The views of a scene show one set of named points, each view turned or mirrored, shifted and resized as a whole, with a little noise and some points left out.

Scene 1
View 1
J58: -3; 2; 2; 1; 5; -3; 0; -10; -2; -3; -3; -5; 3; 2; -4; 1; -7; 11; 15; 1; 10; -9; 8; 10; -1; -10; 1; 10; -2; 2
J338: -5; -1; 0; 0; 5; 1; -7; -3; 0; -5; 3; 3; 5; -2; -7; 4; -8; 0; 3; -2; 0; -4; 1; 0; -4; -1; -4; 4; -5; -2
J980: -5; -1; 0; 0; 10; -2; -7; -4; -2; -3; 3; 2; 4; -3; -8; 7; -7; -2; 4; -3; -2; -3; 2; 3; -7; 5; -4; 5; -5; -8
J346: -6; -1; 0; 0; 7; -3; -5; -7; -2; -2; 2; -1; 3; 1; -8; 2; -6; 6; 10; 0; 6; -5; 4; 6; -2; -1; -3; 7; -5; -2
J266: -3; 1; 0; 1; 2; 3; -4; -3; 1; -6; 1; 2; 6; -3; -5; 3; -9; 1; 4; 0; 1; -5; 3; 0; -2; -7; -2; 3; -4; 2
J433: -8; -4; -1; 0; -5; 2; -11; -4; -2; -1; 6; 5; 6; 3; -11; -3; -11; 4; 6; -1; 7; -4; 2; -4; 6; -4; -10; 3; -8; 10
J184: -7; -4; -2; 0; 0; 2; -11; -1; -1; -2; 6; 7; 6; -1; -11; 2; -10; -2; 1; -3; 0; -3; -1; -5; 0; 2; -10; 1; -8; 2
J641: -6; -2; -2; 0; 3; 4; -10; 1; 1; -4; 7; 8; 7; -3; -10; 5; -10; -7; -3; -4; -5; -1; -3; -7; -3; 3; -9; 0; -7; -2
J661: 2; 7; 1; 4; -1; 5; 4; -3; 5; -11; -5; -1; 6; -4; 1; 4; -11; 4; 8; 2; 6; -8; 6; 2; 1; -21; 4; 3; 1; 9
J681: -1; 5; 3; 2; 4; -4; 3; -11; -1; -5; -5; -7; 3; 1; -2; 1; -7; 13; 16; 2; 13; -9; 10; 12; 0; -15; 3; 10; 0; 3
J296: -4; 1; 0; 1; 5; 1; -3; -3; 0; -6; 1; 1; 5; -2; -6; 4; -7; 2; 5; -1; 2; -5; 3; 2; -3; -5; -2; 5; -3; -1
J707: 1; 6; 1; 4; 3; 4; 3; -2; 5; -10; -4; 0; 7; -5; 0; 5; -9; 1; 5; 0; 2; -6; 4; 1; -3; -16; 4; 2; 1; 3
J717: -2; 3; 2; 2; -3; -1; 1; -9; -1; -5; -4; -4; 5; 3; -3; -2; -10; 12; 15; 2; 15; -9; 8; 6; 6; -19; 0; 7; -2; 12
J56: 0; 4; 2; 3; 3; 1; 2; -6; 2; -8; -4; -2; 5; -2; -2; 3; -9; 6; 9; 0; 6; -7; 6; 5; -1; -14; 2; 5; -1; 4
J313: -1; 4; 0; 2; 6; 3; -1; -1; 3; -9; -1; 2; 6; -6; -3; 8; -9; -3; 2; -1; -3; -5; 2; 0; -6; -8; 1; 1; -1; -2
View 2
J980: 4; 3; 11; -9; -12; 9; -22; 7; -8; -3; -9; -15; 17; -11; 2; 9; -1; 21; 0; -10; -8; -23; -7; -2; -3; 8; -3; 5; 9; 8
J661: 7; -11; 26; -11; 1; 0; 9; 3; -2; -1; 23; 1; 4; 25; 13; 6; -2; 1; 9; 9; -8; -8; 3; -22; 6; -14; 6; 11; -4; 14
J266: 4; -3; 18; -12; -2; 3; -6; 6; -3; -2; 4; -10; 13; 5; 8; 3; -3; 10; 7; -4; -1; -13; -1; -12; 0; -1; 0; 4; 8; 13
J296: 7; -2; 17; -9; -6; 4; -7; 6; -4; 0; 3; -9; 13; 1; 7; 8; 0; 14; 5; -4; -6; -16; -3; -9; 1; -1; 0; 7; 6; 11
J56: 10; -6; 22; -6; -4; 2; 4; 6; -3; 0; 17; -3; 7; 13; 7; 11; -3; 9; 5; 6; -6; -11; -2; -13; 5; -11; 4; 11; -4; 12
J313: 2; -6; 17; -16; -4; 7; -13; 3; -8; -1; 3; -3; 13; 10; 10; 1; 0; 6; 7; -5; -17; -21; -1; -15; 1; 0; 1; 5; 9; 7
J433: 5; -2; 14; -8; 3; 1; 7; 14; 5; -1; -4; -18; 15; -8; 10; 4; -4; 15; 13; -7; 31; -1; 4; -8; 0; 0; -2; -5; 15; 23
J681: 18; 0; 26; 6; -10; 0; 13; 9; -2; -2; 26; -6; 2; 8; -1; 26; -6; 17; 1; 16; -1; -7; -5; -5; 8; -19; 8; 22; -20; 11
J717: 15; -4; 26; 1; -1; -5; 23; 10; 3; -2; 26; -7; 4; 11; 6; 19; -7; 11; 9; 13; 15; 1; 1; -12; 6; -19; 7; 14; -13; 21
J184: 0; 0; 10; -15; 0; 5; -10; 10; 1; -1; -12; -19; 20; -11; 10; -2; -1; 16; 11; -14; 17; -13; 2; -9; -4; 6; -4; -6; 21; 16
J346: 10; 4; 15; -2; -9; 3; -7; 9; -4; -2; 2; -17; 11; -9; -3; 16; -2; 24; 2; -1; 3; -12; -6; -1; 1; -2; 0; 9; -1; 12
J707: 5; -9; 24; -13; -1; 4; -2; 2; -5; 0; 16; 1; 8; 21; 11; 4; -1; 2; 7; 4; -15; -17; 0; -21; 3; -9; 4; 8; 1; 11
J338: 4; -1; 13; -11; -6; 6; -12; 7; -4; -2; -4; -12; 16; -3; 5; 4; -1; 16; 5; -8; -2; -17; -3; -7; -1; 3; -2; 3; 10; 10
View 3
J296: -11; -8; 13; -6; 4; -5; 5; 1; 4; 4; -7; 1; 10; -7; 3; 13; 2; 12; -1; -2; -2; 10; 8; 14; 7; 2; -6; 7; -6; 9
J313: -13; -8; 17; -2; -4; -11; 3; -5; 2; 3; -10; 0; 18; -5; 2; 18; 0; 13; -4; -6; 7; 13; 12; 18; 5; -2; -11; 14; -6; 9
J717: -6; 11; 1; -13; 19; -16; 10; 12; 6; 16; 9; 3; -1; -21; 9; 37; 14; 10; 9; -8; -5; -1; 8; 15; -9; -5; -10; -1; 2; 10
J980: -11; -18; 19; -3; 3; 5; 5; -1; 4; -2; -12; 2; 12; 0; 1; 0; 1; 16; -1; 2; -4; 12; 3; 17; 20; 8; 1; 9; -8; 11
J56: -10; 3; 10; -7; 7; -15; 5; 3; 4; 8; -2; 2; 11; -13; 4; 28; 8; 11; 4; -8; 1; 8; 10; 18; -3; -4; -11; 8; -2; 9
J641: -8; -17; 13; -8; -4; 3; 7; -6; 2; 4; -19; 4; 10; -3; 1; -10; -17; 10; -17; 2; -6; 9; 9; -2; 8; 12; 5; 5; -12; 12
J184: -7; -12; 9; -9; 5; 4; 10; 1; 2; 8; -12; 5; 3; -7; 3; -7; -11; 10; -12; 1; -10; 5; 6; 0; 8; 11; 6; 0; -9; 12
J346: -10; -9; 12; -7; 13; 0; 6; 5; 6; 2; -2; 3; 4; -8; 4; 10; 9; 15; 6; -1; -6; 5; 2; 18; 14; 5; -3; 4; -4; 12
J338: -9; -11; 13; -6; 4; -1; 7; 0; 2; 4; -11; 3; 10; -6; 3; 6; -3; 14; -4; -2; -4; 10; 6; 11; 9; 6; -1; 6; -8; 11
J266: -8; -4; 8; -8; 1; -8; 6; -2; 1; 8; -11; 5; 9; -11; 3; 11; -8; 9; -11; -5; -3; 7; 11; 5; -2; 4; -1; 4; -8; 10
J433: -3; -2; 2; -15; 15; -2; 12; 8; 4; 15; -5; 8; -5; -15; 6; 4; -6; 8; -9; -2; -15; -2; 5; -3; 1; 10; 4; -8; -7; 13
J707: -11; 1; 12; -5; -2; -17; 4; -4; 2; 7; -8; 0; 16; -12; 5; 28; 1; 10; -6; -8; 7; 10; 16; 16; -6; -6; -13; 11; -6; 8
J58: -10; 1; 10; -8; 19; -9; 6; 9; 5; 8; 7; 1; 3; -13; 6; 28; 18; 15; 13; -5; -4; 4; 3; 24; 7; -2; -10; 4; -1; 11
View 4
J266: -1; 12; 2; 10; 17; 6; 8; -11; 11; 1; -4; 1; -5; -12; -6; 3; 6; 2; 8; 5; 0; -5; -11; 3; 3; 16; -2; -7; 9; 2
J296: 1; 8; 0; 7; 17; 9; 7; -10; 11; 6; -4; 3; -6; -13; -6; 4; 5; 0; 9; 9; -3; -9; -15; -1; 4; 16; -8; -10; 12; 4
J661: -10; 19; -1; 10; 14; 2; 3; -22; -2; 4; 12; 3; -19; -11; -17; -6; 6; 11; -9; 13; 4; 7; -7; 7; 10; 18; 3; 3; 17; 5
J313: -3; 9; 3; 13; 16; -1; 4; -7; 1; 5; 6; 3; -10; -7; -13; 3; 7; 4; 4; 7; 2; -14; -18; 6; 7; 20; -6; -5; 10; 0
J338: 2; 6; 4; 10; 18; 8; 11; -4; 13; 2; -7; 2; -2; -12; -3; 7; 6; -2; 15; 4; -1; -15; -14; 1; 2; 16; -8; -12; 10; 0
J641: 2; 3; 8; 19; 17; -1; 10; 7; 13; -8; -6; -6; 8; -8; -3; 11; 12; 0; 26; -7; 7; -24; -17; 11; -2; 16; 0; -14; -4; -5
J717: -4; 23; -10; -6; 18; 23; 11; -29; 18; 4; -9; 6; -11; -24; 1; -6; -3; 7; -7; 14; -4; 25; 3; -7; 5; 11; 2; 1; 20; 18
J56: -5; 16; -3; 3; 16; 12; 5; -20; 6; 8; 0; 6; -14; -17; -8; -3; 2; 6; -4; 14; -2; 5; -8; -4; 8; 16; -4; -1; 19; 9
J980: 5; 2; 4; 8; 19; 7; 7; 0; 13; 8; -9; 4; 0; -10; -3; 12; 6; -6; 18; 6; -6; -26; -22; -4; 2; 20; -19; -18; 10; -2
J58: 0; 16; -6; -4; 18; 23; 10; -21; 16; 13; -13; 10; -10; -21; -1; 1; -3; 2; -1; 16; -12; 8; -8; -14; 6; 15; -13; -7; 23; 14
J681: -3; 19; -9; -8; 17; 24; 7; -27; 14; 17; -9; 12; -14; -23; -3; -4; -4; 4; -9; 22; -12; 16; -6; -15; 9; 15; -12; -4; 27; 16
J346: 4; 8; -2; 2; 18; 17; 10; -11; 18; 8; -15; 5; -1; -17; 2; 8; 2; -4; 11; 9; -9; -7; -14; -9; 4; 15; -14; -13; 14; 7
J184: 5; 6; 2; 12; 19; 8; 13; -1; 20; -8; -12; -4; 8; -13; 3; 12; 9; -1; 24; -6; 4; -14; -10; 7; -2; 13; 1; -14; -2; 0
View 5
J266: -11; 3; -6; 7; 0; -6; 7; -6; -6; 2; 4; -6; 10; -4; 1; 10; 4; 15; 1; -8; 13; -1; -8; -7; -6; 6; 8; 4; 1; -4
J184: -20; 5; -21; -6; 6; -11; 17; -3; 0; 5; 14; -9; 4; 2; 9; 3; 13; 7; -3; -13; 9; 2; -5; -9; 1; -8; 10; -1; -1; -10
J346: -12; -4; 0; 8; -2; -10; 19; -6; -4; 16; 7; -14; 16; -8; 5; 10; 11; 4; -5; -9; 18; -2; -19; -7; -4; 7; 14; 3; 6; 6
J338: -11; 6; -10; 4; 0; -6; 14; -5; -4; 2; 8; -11; 10; -5; 10; 6; 9; 8; -5; -10; 19; 0; -9; -10; -1; 4; 7; -2; 2; -2
J681: -6; -11; 20; 20; -4; -5; 5; -8; -13; 27; -4; -10; 26; -11; -10; 20; 3; 14; 8; 0; 10; -9; -23; -1; -14; 20; 17; 15; 11; 15
J661: -4; 1; 7; 16; -2; 1; -12; -7; -15; 2; -6; -2; 15; -7; -13; 17; -7; 30; 12; -3; 6; -9; -10; -2; -16; 17; 7; 12; 1; 0
J641: -17; 12; -25; -5; 4; -9; 15; -2; 1; -9; 14; -8; 1; 2; 13; 1; 10; 10; -7; -16; 16; 3; 1; -12; 3; -6; 3; -7; -4; -13
J296: -10; 2; -3; 7; -3; -4; 9; -4; -6; 5; 5; -9; 13; -6; 3; 10; 6; 12; -2; -10; 17; -3; -12; -10; -5; 9; 8; 1; 1; 1
J313: -4; 8; -7; 8; -6; -1; 2; -6; -6; -11; 5; -8; 11; -7; 6; 9; -1; 20; -1; -9; 22; -2; -5; -10; -6; 14; 3; -1; -2; -4
J433: -25; 1; -16; -3; 11; -14; 12; -4; -2; 20; 8; -7; 4; 4; -3; 8; 16; 12; 4; -8; -6; -2; -12; -3; -3; -11; 16; 7; 2; -9
J717: -11; -6; 14; 16; 3; -4; -7; -8; -14; 22; -7; -5; 18; -5; -19; 21; 0; 26; 17; 3; -6; -11; -18; 2; -18; 13; 17; 18; 7; 5
J56: -7; 0; 7; 15; -2; -2; 0; -7; -11; 7; -2; -7; 17; -10; -7; 16; -2; 20; 6; -4; 11; -7; -14; -4; -12; 16; 10; 10; 4; 4
J980: -9; 4; -10; 4; -6; -7; 22; -5; 0; 1; 11; -14; 13; -9; 17; 6; 9; 1; -11; -15; 30; 2; -12; -13; 0; 7; 7; -5; 4; 0
J58: -10; -9; 13; 16; -3; -7; 10; -8; -11; 24; 0; -11; 22; -10; -4; 16; 6; 9; 4; -3; 11; -6; -21; -4; -10; 16; 16; 11; 10; 13
J707: -1; 8; 3; 16; -6; 4; -10; -6; -12; -12; -3; -4; 15; -10; -6; 14; -8; 29; 7; -5; 17; -6; -4; -5; -13; 19; 1; 7; -2; -1
View 6
J641: -6; -2; 8; -3; 6; 3; 13; 4; 12; 8; 9; 0; 8; 1; -1; -1; -2; -5; -2; -1; -2; 4; 12; -10; 3; 7; -3; 3; -7; 2
J707: -9; -2; -4; -3; -5; -5; -3; 11; 7; 7; 9; -5; 10; 4; 2; 6; 2; -2; 2; 1; 9; 8; 1; 3; -11; -7; -8; 8; -1; -2
J184: -4; -3; 6; -3; 5; 2; 11; 1; 14; 4; -1; 3; 0; 1; -1; -7; -8; 0; -4; -2; -1; 5; 10; -5; 4; 6; 1; 3; -4; 1
J433: -4; -2; 1; -1; 1; 2; 4; 2; 14; 1; -9; 8; -5; 4; 1; -11; -14; 6; -4; -2; 3; 7; 4; 0; 0; 3; 1; 6; -1; 1
J346: -2; 2; 3; -2; -7; -13; 6; 2; 5; 4; -5; -7; -8; -4; 0; -5; -7; -5; 4; 1; -1; 12; 1; 7; 4; -7; 0; 8; 3; 4
J266: -6; -2; 1; -3; -2; -2; 4; 6; 9; 6; 3; -2; 4; 1; 1; -1; -3; -2; 0; 0; 3; 7; 5; 1; -3; -2; -4; 6; -1; 1
J717: -5; 0; -8; -1; -11; -10; -9; 9; 5; 1; -8; -2; -5; 4; 2; -5; -9; 4; 2; 1; 11; 12; -6; 15; -12; -14; -4; 11; 6; -1
J296: -5; -1; 2; -3; -3; -7; 4; 5; 7; 5; 4; -5; 3; -1; 0; 0; -3; -4; 2; 0; 2; 8; 5; 1; -2; -3; -4; 6; -1; 2
J58: -5; 2; -1; -3; -10; -15; -1; 6; 2; 4; -4; -9; -6; -2; 0; -3; -5; -3; 5; 2; 4; 13; -2; 12; -4; -12; -3; 10; 5; 2
J980: -5; 1; 9; -3; 0; -7; 14; 2; 7; 8; 5; -8; 1; -4; -2; -2; -1; -10; 2; 0; -4; 7; 9; -3; 8; 2; -2; 4; -2; 4
J681: -5; 2; -5; -2; -13; -17; -7; 8; 1; 4; -5; -10; -5; 0; 1; -1; -4; -2; 6; 4; 7; 14; -6; 15; -7; -16; -5; 11; 7; 2
J661: -9; -2; -8; -3; -7; -5; -9; 12; 5; 5; 5; -2; 8; 7; 2; 3; -1; 1; 1; 2; 12; 8; -1; 7; -15; -10; -7; 9; 1; -2
J338: -4; -1; 5; -3; 1; -4; 9; 3; 8; 6; 3; -4; 2; -1; -1; -1; -3; -4; 1; 0; 0; 7; 7; -3; 3; 1; -3; 5; -2; 2

In a view up to two points have been moved. Name them for each view, in the order of its rows, or write -.
view 1 | -
view 2 | -
view 3 | J313, J266
view 4 | J661
view 5 | J717, J707
view 6 | J641, J346

Scene 2
View 1
J753: -7; 8; -2; -2; -8; -8; 9; 4; 2; 4; 9; -12; -3; 7; 3; -1; 8; -23; 6; 1; 3; -11; 2; 22; 7; 8; -7; -12; -10; 3
J464: -13; -5; 2; 0; -28; -7; 9; 1; -4; 10; 20; -7; -8; 3; 11; 4; 2; -30; 10; -13; -7; -23; 17; 12; 2; -4; -6; -11; -11; -6
J317: -13; 3; 1; 0; -22; -5; 9; 0; -1; 8; 16; -7; -7; 4; 7; 3; 6; -26; 9; -9; -5; -20; 14; 17; 2; -7; -5; -9; -8; -5
J367: -18; 14; -4; -3; -10; -8; 10; -2; 6; 7; 10; -6; -6; 7; -2; -1; 15; -20; 10; -3; 5; -16; 6; 29; 1; -9; -5; -10; -6; -1
J447: -2; 13; -4; 0; 0; -4; 12; 14; 12; -2; -3; -10; 5; 13; -3; -6; 9; -15; 5; 2; 6; -1; -4; 19; 4; 3; -4; -8; -10; 4
J894: -16; 8; 1; -4; -17; -15; 7; -10; -12; 14; 25; -11; -15; 2; 6; 6; 11; -34; 9; -1; 0; -27; 8; 31; 7; 8; -9; -14; -10; -1
J709: -9; 7; -4; 3; -13; 2; 13; 15; 16; -1; 0; -5; 5; 10; -1; -5; 6; -14; 10; -11; 1; -6; 7; 10; -1; -17; -2; -4; -7; -2
J843: -12; 21; -5; -4; 5; -10; 8; -1; 4; 6; 6; -12; -5; 9; -5; -3; 17; -21; 4; 10; 12; -10; -7; 38; 8; 10; -6; -13; -8; 7
J954: -7; 20; -5; -3; 8; -8; 9; 6; 7; 2; 0; -13; 0; 11; -5; -5; 15; -19; 4; 10; 11; -5; -9; 32; 7; 12; -6; -12; -9; 8
J736: 1; 3; -3; 3; -6; -1; 12; 19; 8; -1; 0; -13; 5; 11; 3; -3; 1; -20; 4; -1; 1; 0; -1; 9; 7; 10; -4; -10; -15; 3
J468: -7; 10; -3; -1; -6; -7; 9; 7; 3; 5; 7; -12; -2; 9; 2; -1; 8; -24; 5; 2; 3; -9; 0; 22; 6; 9; -6; -11; -10; 3
J469: -3; 12; -5; 0; 0; -4; 11; 14; 12; -1; -2; -11; 4; 12; -2; -5; 8; -16; 5; 3; 7; -1; -4; 20; 7; 5; -4; -9; -11; 5
View 2
J753: 4; 6; 1; 0; -4; 12; -6; 8; 0; -4; -5; 7; 0; -2; -5; 5; 1; -7; -3; -5; -4; 1; -5; -2; 13; 1; -6; 0; -4; 9
J367: 1; 7; 8; 6; -3; 11; -9; 2; 2; -2; -5; 15; 7; -6; 1; 7; 0; -8; 2; -1; -2; 4; -5; -3; 14; 0; -4; 2; -4; 10
J954: 6; 9; 3; -8; -5; 9; -5; 5; 1; -4; 0; 2; 1; 3; -3; 5; 7; -6; -1; -3; -5; 4; -2; -4; 5; -1; -7; 6; 1; 8
J464: -1; 0; 1; 16; -3; 18; -10; 12; -2; -2; -12; 19; 0; -12; -4; 4; -11; -8; -4; -5; -2; -2; -9; -2; 28; 2; -6; -9; -12; 9
J447: 6; 10; 5; -7; -2; 10; -7; 6; 3; -3; 1; 4; 1; 2; -2; 1; 7; -4; 2; -8; -6; 2; 1; -1; 3; 1; -11; 4; -3; 5
J317: 0; 3; 4; 10; -2; 16; -10; 9; 2; -2; -7; 16; 2; -8; -2; 3; -5; -7; 0; -7; -3; -1; -6; -1; 22; 2; -8; -5; -10; 7
J736: 6; 7; 1; -6; -2; 14; -5; 13; 1; -3; -1; 3; -4; 0; -6; -1; 4; -4; -1; -13; -8; 0; 1; 2; 6; 1; -13; -1; -6; 3
J468: 5; 6; 0; -2; -5; 12; -6; 9; -1; -3; -4; 6; -1; -1; -5; 3; 2; -5; -3; -4; -4; 1; -5; -3; 11; 1; -7; 1; -4; 8
J894: 1; 1; -3; 10; -7; 13; -6; 8; -4; -4; -11; 13; 2; -8; -5; 9; -7; -9; -9; 3; 1; 0; -13; -6; 25; 2; 1; -1; -4; 14
View 3
J317: -7; -6; 10; -11; 3; 5; -4; -10; -9; -15; 1; 2; -3; 8; -9; -7; -14; -2; 2; -4; -11; -1; -3; -8; 5; -24; -5; -4; 4; -4
J753: -5; -4; 7; -7; 10; 11; -2; -4; -5; -11; 0; 2; -13; -3; -3; -3; -10; -1; -2; 1; 1; -4; 3; -6; 5; -12; 0; -2; 2; 2
J367: -4; -4; 7; -13; 7; 12; -6; -15; -8; -11; 7; -1; -9; 1; -5; -5; -4; 4; -4; 7; -6; 3; 4; -9; 9; -20; 0; -6; 1; -1
J954: -2; 0; 4; -7; 15; 17; 0; -6; 0; -7; 1; -3; -17; -9; 0; 1; -3; 1; -8; 6; 7; -4; 9; -5; 6; -6; 6; -1; 0; 4
J469: -3; 2; 3; -6; 16; 17; 2; -10; 3; -10; -1; -4; -17; -7; -3; 0; -3; -5; -6; 1; 6; -5; 7; -4; 6; -9; 10; -2; 0; 3
J709: -6; 5; 3; -9; 11; 12; 5; -23; 2; -16; -3; -6; -8; 4; -13; -3; -5; -10; -5; -6; -5; 0; 4; -4; 8; -24; 11; -6; 2; -5
J447: -4; 2; 3; -6; 16; 17; 3; -11; 3; -11; -2; -5; -16; -5; -4; -1; -3; -5; -8; 0; 6; -4; 9; -4; 7; -11; 12; -3; 1; 3
J843: -1; -5; 6; -9; 13; 18; -8; -4; -6; -6; 8; -1; -17; -10; 4; -1; -2; 7; -7; 13; 5; 1; 8; -8; 7; -8; 1; -2; -1; 5
J468: -4; -4; 7; -7; 10; 12; -1; -4; -4; -10; -1; 0; -13; -3; -3; -2; -10; -1; -2; 0; 1; -4; 4; -6; 5; -11; 1; -2; 1; 3
J464: -7; -8; 11; -10; -1; 1; -3; -6; -10; -17; -2; 4; -1; 11; -10; -9; -19; -5; 6; -9; -13; -3; -6; -7; 3; -24; -8; -5; 5; -4
View 4
J843: -9; 5; 10; 20; 17; 4; -7; 18; 15; 11; -5; 0; 14; -4; 16; -2; -2; 1; 4; 7; -2; -8; -5; 0; 0; -17; 6; -5; -3; -3
J469: -14; 0; 8; 15; 6; -2; 2; 7; 4; 12; -9; 6; 6; -6; 7; -5; 0; 5; 1; 2; 4; -6; 2; -3; 0; -15; 0; -6; 0; 3
J468: -8; 1; 5; 9; 8; -1; -4; 11; 1; 5; -9; -2; 7; -6; 9; -8; -5; 1; 6; 3; 1; -9; 0; -3; 2; -12; 5; -3; -2; 1
J736: -12; -3; 5; 6; 1; -6; 1; 4; -4; 9; -13; 2; 2; -8; 1; -11; -2; 4; 1; 2; 8; -7; 5; -4; 2; -11; 1; -6; 0; 4
J317: -3; 2; 2; 4; 6; -3; -4; 13; -8; -10; -14; -5; 3; -2; 9; -7; -11; -4; 20; -2; -6; -14; -3; -3; 2; -12; 11; 8; -4; 10
J447: -15; 1; 8; 15; 5; -2; 3; 7; 4; 11; -10; 6; 5; -6; 8; -5; 0; 6; 3; 0; 4; -6; 3; -2; -1; -16; 0; -5; 0; 4
J367: -8; 5; 5; 17; 12; 1; -1; 16; 5; -2; -8; 1; 6; 0; 15; -1; -6; 0; 17; -2; -9; -12; -6; 0; -2; -17; 8; 4; -4; 8
J894: 5; 5; 3; 5; 17; 2; -14; 22; 0; -10; -7; -14; 12; -3; 15; -9; -13; -7; 16; 6; -11; -14; -9; -1; 5; -9; 17; 6; -6; 0
J709: -16; 0; 4; 12; -1; -5; 10; 4; -6; 0; -15; 9; -3; -1; 6; -3; -4; 4; 15; -9; -1; -11; 2; -4; -4; -18; 2; 3; 0; 17
J753: -7; 2; 6; 10; 9; -2; -5; 13; 2; 4; -10; -3; 8; -6; 9; -8; -5; 0; 7; 3; -1; -9; -2; -2; 3; -13; 8; -1; -3; 1
J954: -12; 2; 9; 16; 10; 1; -3; 12; 10; 14; -7; 3; 10; -6; 10; -5; 0; 4; -1; 5; 2; -7; 1; -1; 0; -14; 2; -8; 0; -1

In a view up to two points have been moved. Name them for each view, in the order of its rows, or write -.
view 1 | J954
view 2 | J464
view 3 | -
view 4 | -
